Each row is a point on a landscape with many valleys, with its height.
A ball rolls from a point to the lowest of its 2 nearest points, and stops where none of them is lower. Distance is the straight distance between rows; heights are no part of it.
Z_217: [-13 -16  -6   8   7  24   2  24  -9  -5 -19   9 -13 -17   5  16  -2 -33
   6  26  22  -6  15 -19   3   1   6 -37 -18 -22   8 -15   5 -11  -6  -4
  26  -4 -24  23   8  16  18   7  15  -8   7  12  -8]  h=6.12
Z_841: [ 30  14   8  21  21 -16  18  31  10 -20  -5  14   5  -6  -5 -17  44   9
  45 -23 -20  57 -19  -4  20  16 -22  -6 -16  38  13  -4  -3  16 -10  -9
 -52  28  -6 -36 -25  -9 -18  -1 -10 -19  15   9  -3]  h=3.47
Z_932: [ 15   1  19 -20 -12  -5  -9 -10   2 -10   7   2  17  21 -12 -29   3  19
  11  11 -11  21   0  15  11  11  11  27  -5 -24  -2  13 -13   5   4  22
 -21  -5   5  -3  18 -28   5 -28  -7  -1  12 -29   0]  h=3.66
Z_127: [-21   0  16 -19 -22 -13 -10   3 -12 -20 -10  -6  -3   9 -10 -25 -18  21
   8  14  20   8   8  -4   4 -12   9 -36  -9  -7  -5 -11 -12  14   3   4
 -18 -21 -16  27  40 -24   3   0 -12   4   2 -48   5]  h=3.92
Z_8: [-15 -14  10  -8  -3  20  19 -12  -4 -19   4   3  14 -18 -14 -33   5  22
  -2  12 -10  17  -7 -13  -7 -10   1  33  16 -10  -7  -1  -1  16  21 -27
 -23   4 -10   3   0  -4   1  -7 -12  14  14   1  14]  h=3.34
Z_389: [ -1 -30  19 -25 -29  15  -7  -7 -14  22  15  -6   4  24   9 -11 -29  -9
 -37  14   0 -28  22  12  16  -8  37  33  10 -22  10  21 -21   5  22  25
  28 -14   5   6  14  -8  15 -18  14  15 -20 -27   6]  h=4.28
Z_261: [-14 -19   5 -10 -13  11   7  -5  -9 -10  -5  -1   2  -2  -4  -4 -11  -1
  -4  24   9  -9  10  -6   3 -14  14   5   1 -15  -3  -2  -5   2  10  -2
   9  -8  -6  21  18   2   9  -3   5   6   5  -2   5]  h=4.82
Z_901: [-17   8  -1 -12  -3 -14  18 -25  -8 -19   1  -7   8  -3  -9  -7 -11  22
  -6   7   0  -8  -4  -9 -17 -22 -14   8  22  -9 -16  10  -9  13  19 -11
 -16  -8  11  -9  12 -12 -13  -4 -22  15  -5 -16  11]  h=2.43
Z_607: [  5  16   1  -2   7 -31   5  11   4 -28  -9   1   2   1 -12 -14  16  18
  31  -7   0  38 -12 -10   6   3 -15 -27 -13  17  -7   1  -8   5  -6  -6
 -40  12   0 -12   1 -24  -8   3 -18 -15  17 -21  -6]  h=3.10
Z_162: [ 32  25  10  24  17 -22  -1   2   6  -3  22   0  14  -5 -12  -9  27  21
  24 -28 -30  34 -30  10   4  14 -24  21  -8  24  -9  16   4   7  -9  -3
 -41  22  15 -29 -24 -10 -15   1 -10 -21   5  16 -10]  h=3.55
Z_694: [ 47  18   8  12  10 -11 -27 -11  14  27  12 -15  17  25  -8  -8   6   6
   1 -23 -35  14 -16  27   0  28 -14  51 -15  -2  -1   5  13  -2 -17  23
 -12  15  31 -18 -11 -11  -1  -2  -8  -6  13  18  -6]  h=2.35
Z_927: [  4   0  -4  18  12 -12   3  19   7 -12  -1  -1  -1   3  -5   5  28 -13
  26  -7  -1  16   0  -2   9  14 -12  -7 -10  11  -1  -8   9  -7 -23  -2
 -16   8   3 -11  -8   7  -9  13   5 -18  17  17   2]  h=2.36
Z_595: [ -8 -21  16 -31 -28  18   1 -16 -18   9   7  -3  11  16  -1 -12 -36   8
 -33  23   5 -35  18   4   3 -21  27  31  20 -18   6   7 -30  12  30  19
  12 -22   2  12  21 -11   5  -9   1  23 -21 -27  15]  h=3.24
Z_879: [ 17   1   1  -5   4   5 -17 -18   8  56   2 -15   1  29   9  21 -27 -27
 -37 -13 -14 -43  -3  12   7  17   7  27  -1  -9  12  17  19 -11  -8  30
  41   5  28  -6  -6   8  14  -5  16   7 -10  27 -12]  h=6.04
Z_116: [ 23 -18  18 -12 -17  18 -26  -6  11  47   8  -5  14  28  12   0  -4 -32
 -27   2 -14 -20  12  17  18  20  26  45  -6 -25  11  13  12 -10   5  40
  26   2  12   0   5  10  12 -19  25  10   5   8  -1]  h=5.80
Z_53: [ -8 -10   0   3   5  24  26  -5   2 -12   4   9  12 -25  -8 -25  22  15
   0   2 -17   8  -3 -17  -4  -9  -7  31  14   0 -17  -5   9  14  14 -42
 -19   8 -11 -18 -19   8 -10   3  -1  12  10  22  17]  h=2.87
Z_955: [ 19 -17  14   7  -3  37   8   6   7  -4  14   9  11 -13  -3 -30  29 -10
   5   6 -15  26  -2  -3  10  13  -5  43   1 -18 -10 -17   8  -4   0 -19
  -9  22 -11   1  -9   8   3 -13  22  15  29  27  13]  h=7.11
Z_90: [ 28  28  12  40  23 -10   3   3   9   9  26  -3   5  -9 -11  -5  32  20
  15 -51 -37  20 -30   8  -3  13 -33  32  -3  33 -12   4   8   7 -14 -14
 -34  19  23 -44 -40  10 -21   6 -12  -6  -7  35  -1]  h=2.91
Z_664: [-17 -15  13  -3 -20  20 -23  30  -6   2 -21  -4 -16  -4  16  -1 -14 -23
  -5  21  22 -17  14   4   1  -9  24 -53 -23 -10   9 -11 -11   0   0  12
  40 -24 -25  49  19   3  27   5  30 -15  -9 -23 -22]  h=6.68
Z_813: [ 30  -1  10 -10  -7   3 -23 -22  12  61   3 -17  10  31   6   2 -16 -27
 -41 -16 -21 -22   1  19  14  26  13  45  -2  -8   7  12  24 -10   0  26
  31   7  26  -9  -5   3  11 -12  21  17   0  25  -6]  h=6.47
Z_32: [-27  -4 -34   3   6   3  -4  23   2   0 -21  19 -26 -31  18  49 -17 -21
  -2   6  28 -25  15  -6 -21 -10  11 -53   5  -4   7  -9   9 -20   2   4
  30 -14 -24  16  -4  32   9   8  18  -9 -27  16 -11]  h=5.14
Z_346: [  6  32 -20  33  24 -20   1 -16   4  13  23  -9  -5  -7   1  48   3   6
 -14 -38  -5 -22 -24  -4 -17   4 -33   4   6  22  -6   7   8 -14 -28  -3
   2   7  38 -35 -35  14 -15  11 -27  -3 -28  21   7]  h=3.18
Z_421: [  9 -25  14  -1 -10  44   6   6  -2  -6   9   5  12 -14  -1 -28  14 -14
 -11  25  -6  18   9 -14  22   6  11  29  -8 -29  -4 -13  -2   2   9 -15
   1  13 -20  14   1   9  15 -11  21   9  21  11  11]  h=6.94
Z_948: [-15   1   4  17  20  -7  28  21  10 -31  -1  18   0 -23 -14 -18  38  16
  24  -8  -9  37 -14 -22   3   0 -25 -15  -1  28   0  -1   7   9   3 -21
 -50  13  -9 -37 -20 -10 -15   9 -28  -2   0  -3   3]  h=2.45
Z_383: [ 17  -7   6  13   8  20   8  15   9   1   5   6  12 -16  -3 -15  39  -6
  17  -5 -20  33  -7  -6  10  24 -15  32  -2  -1  -6 -12  13   8  -8 -13
 -15  20 -10 -15 -18   8  -9   4  15  -4  26  33   3]  h=7.24
Z_446: [-17   2  11 -19 -20 -18  -7 -11 -14 -16  -5  -8   3  12 -12 -14 -24  32
   0  13  12   1   1   4  -6 -25   6 -13   3  -9  -9  -2 -21  15  17  12
 -10 -21  -2  16  42 -31   0  -4 -14  10  -7 -52   2]  h=4.21
Z_195: [  5 -15  22  -5 -19   5 -23  22   2  -9 -10  -5   3  18   8 -17   6 -13
  18  19  15  12  19   2  23  21  19 -22 -34 -15   9 -10  -6  -4 -14  15
  16  -7 -15  31  22 -11  16 -11   9 -17  23 -24  -8]  h=5.65
Z_529: [ -3  22 -17  33  21 -11  16  -5   9   8  20  -2  -6 -13   2  34  13   4
 -10 -33 -12 -17 -16  -7  -9   5 -35  12   6  19 -10   7  12 -11 -19 -13
  -8   6  22 -42 -32  20 -16  13 -11  -4 -16  34   5]  h=2.32
Z_944: [-20 -26  14 -11 -18  22   7  -2 -14 -22   4   4   3  -5  -7 -30 -14  15
  -9  33   5   6   8 -15  10 -23  13  10   3 -26  -4 -10 -12  18  16  -8
  -8 -10 -12  22  18  -7  16   1  -7  13  10 -11  18]  h=4.29
Z_173: [ 42  24  -1  16  17 -27 -26  -9  12  24  18 -23   9  32 -10  15   1   0
   0 -29 -27   2 -17  21   5  25 -19  25 -20   6   2   6  13 -10 -30  24
   5  19  44 -10 -10  -5  -5  -4  -5 -12  12  19  -8]  h=3.64
Z_237: [ 28  14   4 -13  10 -20   2  20   1 -26  -5   4   2  13  -4 -28  17  17
  45  -1   0  55  -9  -4  15  19  -9 -24 -23  14   6  -4  -9   7  -7   0
 -40  20 -16 -10   4 -26  -9 -10 -14 -25  29 -24  -6]  h=3.59
Z_667: [ -8  10  -3  -2   8 -21  12  -2   1 -28  -1  -3  -1  -6 -14  -4  15  19
  18   1  -3  22  -8  -7  -1  -6 -15  -9  -1   6 -12   1  -2   3   3 -15
 -32   4   7 -15  -7 -11 -16   0 -24  -7   8 -10   6]  h=2.53
Z_373: [  1   3   0  43  25   5  10  23  10   7   9  -1  -2 -18   0  12  35 -11
  14 -25 -13  10  -8   0   9  17 -29  10   0  20  -8 -14  13  -2 -20  -5
 -16  14   4 -45 -29  19 -13  21  11 -10   3  50  11]  h=1.23
Z_713: [  0  -8  24 -16 -22  -3 -13  -4  -2  -9   2  -3   9  16  -5 -23  -5  15
   0  18   3   9  13  13  11   4  20  14 -12 -21  -1   7 -15   3   8  22
  -7 -10   5  11  29 -25   8 -19  -3  -6   9 -37   2]  h=4.24
Z_104: [ 15  11 -10   0   5   2  -4 -29   2  52   2 -14   4  19   7  26 -25 -17
 -31 -24 -15 -43 -14   1 -10  19  -5  21  12   0  12  14  17 -13 -11   8
  33   2  28 -15 -19   8   3   4   8  15 -14  27  -4]  h=5.23
Z_72: [-11 -14  18 -16 -32   4 -18  10  -4  13  -4  -7   0  16   5  -3 -18  -4
 -15  15   4 -27  21  15   7  -5  34  -6  -7 -19   0  12 -17  -1   6  24
  33 -28  -5  29  19  -5  19 -14  17  -3 -14 -31 -10]  h=5.63
Z_374: [-26 -10 -33  -4  -4  15   2  10 -13  -6 -16  24 -22 -37  22  40 -26 -11
  -9  16  34 -20  15 -11 -22 -26  11 -47  23   5   6 -17   1  -7  13  -4
  21 -16 -23  16   4  30  15   7   7   7 -28  15  -1]  h=4.65
Z_850: [-19 -11 -16   4   5   8  -7  27   3   2 -19   5 -18 -17   9  29  -3 -26
   2   9  23 -19   8  -9  -9   0  16 -50 -10  -2   7  -8   4 -13 -11   8
  33 -17 -19  20   4  20  12  11  25 -16 -10   6 -18]  h=5.66
Z_95: [-13 -17  -7   1   6  28  23 -10  -4   5  10   7   5 -23  -5  -2   9  -7
  -3   6  -3  -9  -7 -20  -9  -9  -3  28  20  -7  -9  -7   7   5  13 -31
   0   5 -10  -7 -12  22  -6   7  10  16   1  30  16]  h=2.30
Z_183: [-13 -17 -13 -11   4  28  22 -16 -10  19  11   4   7 -19   6  13 -17 -10
 -24   6   5 -25   1 -14  -9  -9  15  27  24  -9  -3  -3   6   0  15 -21
  22   5  -9  -3 -10  28   1   5  18  18  -7  36  14]  h=1.08
Z_702: [ 27  10   2  24  17 -19  -8  17  11  -1   2  -5   5  16  -5   7  23  -9
  30 -16  -9  30  -7  10  16  32 -16   0 -20  12   5  -8  10  -8 -25  15
 -13  21  12  -9 -14  -2  -9  12   8 -22  19  23  -1]  h=3.11
Z_422: [ 32   1  13  -8  -3  -7 -11  15   7  -9  -7   1   9  15   3 -27  19   4
  34   9  -4  38   2   7  29  34   9   9 -24  -9  11  -4  -4  -1 -13  18
 -21   7  -7   7  12 -25   1 -18  -2 -19  33 -15  -4]  h=4.41
Z_420: [-17   3 -10  49  25  10  18  25  18   5   5   5 -13 -29   5  21  41 -13
   7 -23   1  -3  -4 -11  -1  14 -26  -1   3  22  -5 -17  22  -6 -18 -11
 -18  14  -3 -52 -30  34  -7  20   5  -9 -13  43  17]  h=0.34
Z_445: [ 20 -11  10  -3 -10  12 -12   9  12 -10  -7   6  12  11  -1 -23  23  -8
  20  13  -2  30   7   4  26  22  13  15 -22 -15   8  -6   2  -1  -7  14
  -9  11 -16  12  14  -9  12 -13   7 -10  34  -3   4]  h=4.83
Z_286: [-27  22 -27   2 -10 -32 -21  -8   0 -11 -15  -3 -22   2   3  27 -20  15
  -7  -7  26 -10  -2  18 -29 -37  -3 -61   5  17 -14   5  -8 -14  -2   1
  16 -16  -6  23  16   0  -9  11 -13  -3 -25 -36 -19]  h=6.92
Z_957: [-22 -16  -7 -26 -10  14  10 -12 -26  -1   2  10  -6  -7   9  17 -43   4
 -26  18  21 -38  12  -2 -15 -31  26  -1  39  -4  10  -3 -16  10  32  -3
  30 -17 -10  25  11  10  16  -4   3  17 -29   2  11]  h=3.09
Z_570: [ -1   2   7   9   2   9  24  -3   7 -17  10   9  14 -26 -16 -29  36  20
  15 -12 -27  24 -13 -12  -7   3 -15  29  15  10 -15   0  14  12   7 -30
 -29  14  -3 -24 -21   2 -13   3  -3  10  10  13   7]  h=2.44
Z_130: [ 21  13  -8   1   3   9   7 -35   3  47  15 -11   8  12   0   9 -17  -9
 -31 -33 -21 -32 -20   3 -13  11 -17  44  19   9   0   3  24  -4  -2 -14
  25   7  27 -28 -23  12 -15   9   5  27 -18  39   4]  h=4.23
Z_525: [ -9  -6   1 -13  -8   5  -3 -16  -2  11  -3  -4   8  16   5   4 -14  -6
 -15  13   2 -23  13   6   1  -2  22  23   9 -18   2  15  -1   0  10   4
  17 -12  13  12  10  -2   6  -7   8   8  -4  -4   4]  h=5.42
Z_577: [-16  12 -17  -1   3 -31 -12   4   9 -18 -15  -4 -18   5   5  14   0  -7
  14  -3  22   4   5   7  -9 -12  -2 -55 -14  16  -9  -7  -2 -15 -18   0
   1  -1 -10  17   9  -3  -6  10  -3 -14  -2 -27 -13]  h=7.73
Z_108: [ -4   2   2   5  12  -9  23   2   5 -20   3   7  10 -19 -17 -18  25  22
  22  -5 -22  28 -20 -12  -4   1 -17  13   7  16  -9   8   2   9   8 -22
 -41  10  -2 -25 -17 -14 -17  -1 -20  -5   5   2  -2]  h=1.91
Z_190: [ 21   6  14 -14  -1  -6  -3 -10   9 -10   2  -3  22  11  -9 -24  13  16
  15   0 -21  25  -9  14  10  15  -2  36   2 -16   0  12   3   4   5   7
 -28   7   1  -7   8 -22  -3 -16  -5  -3  18 -11  -2]  h=3.05
Z_401: [ -9  -7  13   1  -9   6 -22  23  -4  -1 -24  -6 -14  11  11 -10   9 -29
  21  10  24  13  17  -1  11  10  11 -51 -37   4   8 -21  -5  -6 -19   1
  32  -7 -28  34  20  -8  17   0  18 -27  20 -31 -14]  h=6.19
Z_160: [ 37  18  10  -5  10 -24  -9  13   7 -15  -2   2   8  20  -2 -20  22  11
  40  -3  -6  48  -5   8  20  22  -4  -4 -23   4  11  -2  -7   4 -14  17
 -37  14  -6  -3  13 -25  -7 -15  -5 -21  33 -17  -4]  h=3.99
Z_273: [-12 -24   8   2  -7  41   2  15  -7 -13  -5   8 -12 -14   4  -3 -12 -20
 -12  44  16  -3  20 -26  17 -10  15 -26 -16 -20  15 -17  -5   3   7  -9
  19  -4 -22  34   8  11  30   3  14   1  12   6   2]  h=6.48
Z_765: [-16   6  -3   1  -5 -24 -13   9   6  -4 -11  -6  -7  13  -1  10  -2  -7
  14   2  15  -3   6  10  -4  -2   7 -38 -14   1  -2   0  -6 -15 -18  11
  14 -10  -4  26  15  -6  -3   7   5 -19   7 -25 -17]  h=7.94
Z_293: [ 11 -28  22 -24 -28  20 -17  -9  -1  35  14  -1  11  23   9 -11 -10 -19
 -37   6 -13 -30  17  12  18   8  38  54   7 -23   8  22  -2   0  18  28
  25  -5   4   2   5   4  20 -26  17  23  -6  -9   9]  h=5.09
Z_465: [-22  13 -21  -9  -5 -23  -2 -12  -8  -5  -5  -2 -13   2   6  29 -29  12
  -4   2  21 -20   7   7 -27 -29   6 -35  15   3  -9   3  -3 -10   3   4
  15 -15   3  19  14   0   0   8  -6   1 -25 -22  -8]  h=6.50
Z_534: [-32 -20  -5  -7  -4  14  12  11  -6 -26 -12  10 -13 -21   1  -2  -6   5
  -3  28  22   1  11 -22  -6 -26  -1 -35   2  -3   1 -22  -3   2   8 -18
  -6  -7 -18  20   8  -1  10  17 -14   6   1  -1  11]  h=1.40
Z_207: [ -7   9 -23 -12  -5 -15  -7 -11  -9  13  -8   3 -12   5  11  32 -42   7
 -19  -2  17 -46  11  15 -31 -22  13 -27  20  -2   1  15 -10  -1   6  11
  39 -21   8  18   4   9   3  -4   3   2 -33 -11 -16]  h=5.88
Z_524: [-16  -9  12  -9 -22   7 -21  13  -7   6 -15  -7  -4   9  13  -2 -13  -7
  -7  13  10 -24  20  13   4  -4  27 -30 -16 -13   5  -1 -14  -3   0  16
  39 -27 -13  40  20  -6  18   1  22 -12  -6 -21 -13]  h=6.18
Z_496: [ 41  21   6  22  19 -20   2  19  12  -8  12   1   6  -1 -12 -12  36  13
  40 -27 -21  53 -19  11  15  21 -22   4 -17  30   4   4   0  11 -16   3
 -44  27   7 -26 -24  -8 -17   4  -5 -24  20  22  -8]  h=3.83
Z_896: [-27  14 -31  -5 -11 -28 -26   1   8 -16 -19   0 -40  -3   7  26  -6   6
  -1 -14  41  16  -7  23 -22 -35 -12 -75 -10  31 -10  -4  -5 -13 -10   0
   4  -7 -23  29  19   2  -7  14  -7  -1 -29 -48 -18]  h=7.28
Z_117: [-29   1   2 -17 -10 -17   7 -13 -12 -23  -5  -5   1   3  -6   1 -26  22
  -4  17  15 -12   2   0 -17 -31  -3 -15  20  -5 -10  -4 -17   7  17   2
 -11 -15   4  10  22 -16  -5   2 -21  15 -10 -27   1]  h=3.39
Z_348: [-16   0   6 -13 -11  -9 -10   8  -7 -23 -16   3 -17   2  -9 -16  -3  10
  21  14  20  25   4 -10  -4 -15  -6 -52 -16   8 -12 -22  -9   7  -1 -10
 -15  -6 -19  23  24 -20   1   7 -20  -4  15 -39  -4]  h=3.16
Z_999: [ -4  -7 -12 -20   0  13   5  -5 -18  29   0  -2  -3  -6  23  28 -42 -14
 -30   8  13 -58   5  -3 -12  -8  28   4  23  -8  18  15   2   2  22  13
  48 -15  -3  13   4  25  16  -1  24   5 -28  14 -10]  h=4.14
Z_662: [-29 -11 -17   0   5   7  12   3  -1 -17  -7   7 -11 -19   7  17   0  -3
   7  16  17  -5   8 -16  -6 -15  -3 -24   6  -2  -3  -8   5  -3   6  -8
   5  -9  -7   1   0   8  -1  11  -4   2  -5  12  11]  h=0.13
Z_612: [-18 -10   0   2  -5  14 -23  30  -2  -5 -28   2 -24  -4  11   1   3 -27
   9   8  32   1  13   0  -2  -2   8 -63 -33   1   9 -21  -3  -6  -9   1
  33 -13 -33  39  19   2  13  11  13 -18   8 -25 -18]  h=6.55
Z_337: [ 20  19  -6  19  13 -26 -16   0  10   6  10 -12   7  18  -4  21   8  -4
  10 -20 -13   9  -7  16   9  20 -10   8 -15   1   2   9   6 -14 -29  16
  -2  14  28  -7 -11  -1 -10   3   1 -18  10  10  -8]  h=3.96
Z_530: [  5 -10  11   1  -5   9  -7  14   2  -9  -8  -1   2   7   3 -14  14 -15
  20  20   7  15  12   0  19  12  15  -5 -23 -15   7 -10  -3  -3  -8   5
   5  -3 -13  23  11  -4  10  -8  13 -13  31  -8  -4]  h=5.24
Z_593: [-12 -23  -8 -14   5  24  12  -8 -16  18   7   4  -6 -13   9  20 -24 -14
 -24  15  15 -32   8 -10  -1  -4  25   9  23 -18  10   2  -2  -3  20  -2
  36  -9 -16  17   1  28  17  -2  23  11 -13  25   0]  h=2.73
Z_644: [ -5   5 -14 -26  -7  -1   4 -12 -15  26  -6   0  -9   4  16  31 -46  -3
 -27   5  17 -58   9  11 -23 -17  22  -9  30  -6  13  23 -10   1  16  17
  46 -21  10  11   8  13   5  -7  16   5 -35  -1  -9]  h=5.12
Z_332: [ -2 -29  15   6 -10  50   4   6  -6 -16   1  11  -4  -9   3 -21  -1 -24
 -19  38  11  12  19 -22  18  -1  14   6 -15 -27   8 -13  -3   4  10 -11
  10   9 -24  30   7  16  26  -1  21  10  21   8   8]  h=6.74
Z_638: [ 20  40 -23  19  22 -29  -1 -28   1   8  17 -11  -1   5  -8  45 -12  11
 -34 -28 -13 -32 -23  -2 -15  -1 -30  -1   2  13  -3  19  -1 -14 -25   1
  16   4  47 -22 -24   1 -12  -1 -35   4 -24   1   2]  h=4.26
Z_655: [ -1   2  -1 -20  -7  -6   3 -28  -7  19   2  -9   7  21  -1   8 -36  -4
 -29   2  -6 -43  13   9  -9  -5  13  19  20 -11   7  22  -5  -1  16   7
  23 -17  20  -2   7  -1  -1  -7  -3  13 -19 -12   0]  h=5.97
Z_37: [-28 -13 -19 -15  -6  13   5   6 -19  -1  -7  17 -13 -23  15  27 -37   3
 -14  27  25 -27  10  -7 -22 -36  19 -32  23   1   2 -12  -5   1  24  -5
  23 -21 -19  27  14  19  16   8   2  13 -22   9   3]  h=4.11
Z_681: [ 10   8   5  42  19  -3   2   7  14  25  19  -5   1  -5  -8   8  28  -1
  11 -40 -28  15 -14  12   0  19 -30  27  -5  22 -15  -8  13   0 -22  -3
 -14  17  20 -41 -30  15 -16  16   4  -6   2  47   3]  h=2.07
Z_439: [-10  -8  18 -20 -33  -6 -19   2  -9  -1   2  -9   3  24  -4 -12 -15   3
  -8   9   3 -10  16  13   9   1  29  -4 -12 -21  -1  12 -17   0   9  29
  13 -21   7  21  29 -21  14 -15   4   4  -7 -45  -8]  h=4.95
Z_7: [  0   4   6  15  26  -6  29  44  16 -28 -13  17  -7 -16  -3 -21  45   9
  29  -9  -4  46  -6 -25  17   9 -24 -35 -14  42  11 -12   5  17   2 -22
 -60  27 -17 -42 -24 -11 -11  12 -28 -11   5 -13  11]  h=2.83
Z_228: [ 16  18  -3   1   3   4  14 -39  -5  27  14  -5  13   1   3  -1   0   2
 -23 -32 -26 -28 -19  -2  -9   5 -17  44  21   2  -8  10  16  -6   4 -25
   6   4  24 -22 -18   8 -17   3  -3  21 -11  23   3]  h=3.38
Z_464: [  8  28 -25   3  16 -19   8 -37  -6  14   5  -9   0   9   3  34 -28   7
 -29 -15  -2 -43 -10   2 -26  -9 -21   3  20  11   3  19   4  -7  -3  -8
  18  -1  34 -13 -12   0 -13   1 -26  11 -24   3  -1]  h=5.18
Z_567: [-14  -7 -14  15  12  -6   7   6   4  -9  -4   6  -9 -12  -3  13  16 -12
  11   5   8   1   6 -12  -1   7 -11 -16  -3   4  -6  -8   6 -12 -13  -3
  -5   0   1 -10 -12  10  -8   9  -5  -9   6  16   3]  h=1.50
Z_216: [-20  11 -24  35  18  -4  18   7  12   4   2   3  -7 -26   6  35  18  -1
  -1 -17   3 -15  -9  -8  -4   6 -25  -5  15  18  -3  -8  18 -11 -10  -8
  -9   6   3 -43 -27  31 -10  17  -1  -5 -20  32  18]  h=1.35
Z_961: [-11 -23   4 -25 -17  14  10 -21 -24   4   6  -1   3   7   5   1 -41   1
 -33  20  20 -43  16   4  -3 -28  31  21  33 -11  10   9 -18  14  33   4
  25 -21  -8  14  17   6  10  -7   2  24 -29  -7  11]  h=1.58
Z_810: [  6  18  -4  -8   6  -2  17 -36  -2   6  16  -8  17  -5  -7 -19  -5  14
 -13 -15 -24 -11 -10  -4 -14 -11 -14  48  20   0 -10  16   5   3  15 -22
  -9   2  20 -14 -14  -3 -18  -7 -10  23  -3   9   7]  h=2.39
Z_613: [  1   9 -17  -7   6  -8   8 -37  -6  20   4  -7   2  12   3  20 -28   2
 -23  -3   1 -38  -6   1 -17  -5   2  15  28   1   3  16   0  -6   7  -1
  23  -7  24  -6  -5   7  -9  -3  -9  14 -20   3  -3]  h=5.77
Z_350: [-23  11 -21   5  -1 -37 -14   8  16 -18 -16   2 -38   6   5  17   5  -5
  12 -14  33  16  -7  13 -17 -23  -7 -75 -16  27 -11  -5  -7 -20 -18  -4
  -3   3 -17  17  10  -4 -14  18 -11 -13 -10 -43 -15]  h=7.52
Z_505: [ -8  15 -10  -1  11 -18  18 -30  -5 -12   8  -8  11  -2 -12   0  -9  19
  -9  -5 -11  -9  -6  -7 -18 -11 -20  25  21   2 -10  18  -1  -2   5 -16
 -10  -3  24 -22  -9 -12 -20  -2 -22  12  -9  -1   2]  h=1.28
Z_827: [-30  -9  -8 -10  -6   4  -7  15  -4 -17 -20   8 -14  -8   5   0  -5  -5
  12  21  24   5  13 -14  -6 -20   2 -51 -10   1   3 -17  -9   0   0 -11
   0 -11 -19  28  16  -6   8  10  -4   2   7 -24   2]  h=2.31
Z_394: [ 28   6  10  12  28  -5  25  36  10 -24 -14  18  -6  -6  -4 -27  41   9
  45 -16  -7  64  -8 -12  21  17 -22 -31 -20  41  16  -6  -3  21  -3 -14
 -56  29 -17 -34 -27 -18 -14   0 -24 -19  17  -3   8]  h=3.15
Z_825: [ 37   1  14  21  14  16   1  26  11  -3   1  10  10 -15  -3 -22  45  -5
  34 -17 -21  55  -8   5  14  33 -18  29  -6  14   5 -20   8   8 -13  -4
 -31  26 -14 -20 -23   1 -13   4  13  -2  28  36   1]  h=7.35
Z_151: [-15 -14  13 -18 -17  11  11 -14 -11 -27  -5   0   9  -7 -12 -38  -8  28
  -1  23  -3  18  -3 -14   7 -15   6  10   9 -16  -3  -6  -8  24  17  -4
 -26  -6  -8  13  23 -18   8  -6 -12  13  11 -18  14]  h=3.87
Z_835: [ 20   6  12  -8  -2   0  -9 -16   9  13  10  -2  21   8  -3 -22   9   5
  -1  -6 -27   9  -5  11   5  15   4  57   5 -13 -12  11   9   0   1   1
 -14  11  13 -10  -8  -7  -4 -11   2   8  21  10   1]  h=2.19
Z_603: [ 43  20  11   3   1  -1 -26 -20  12  17  20  -3  23  15  -5 -23  14   2
   6 -16 -37  23 -13  28   7  29  -2  64  -4 -10  -5  12  14   4  -4  14
 -21  16  23 -11  -1 -15  -5 -15  -1   3  16  11  -1]  h=0.97

For each start below, name the point where the ball stops.
Z_612 | Z_108
Z_613 | Z_420
Z_664 | Z_603
Z_383 | Z_961
Z_577 | Z_183
Z_825 | Z_108
Z_879 | Z_505
Z_850 | Z_961

Call two points neighbours if one is among the 2 nearest of the other. Go from one point of each pair to the other, from neighbour to neighbour, staying as low as possible. Name the highest point that can't be avoided.
Z_420, Z_961 | Z_664
Z_505, Z_603 | Z_446
Z_603, Z_662 | Z_337
Z_961, Z_505 | Z_813
Z_183, Z_420 | Z_496
Z_108, Z_183 | Z_53
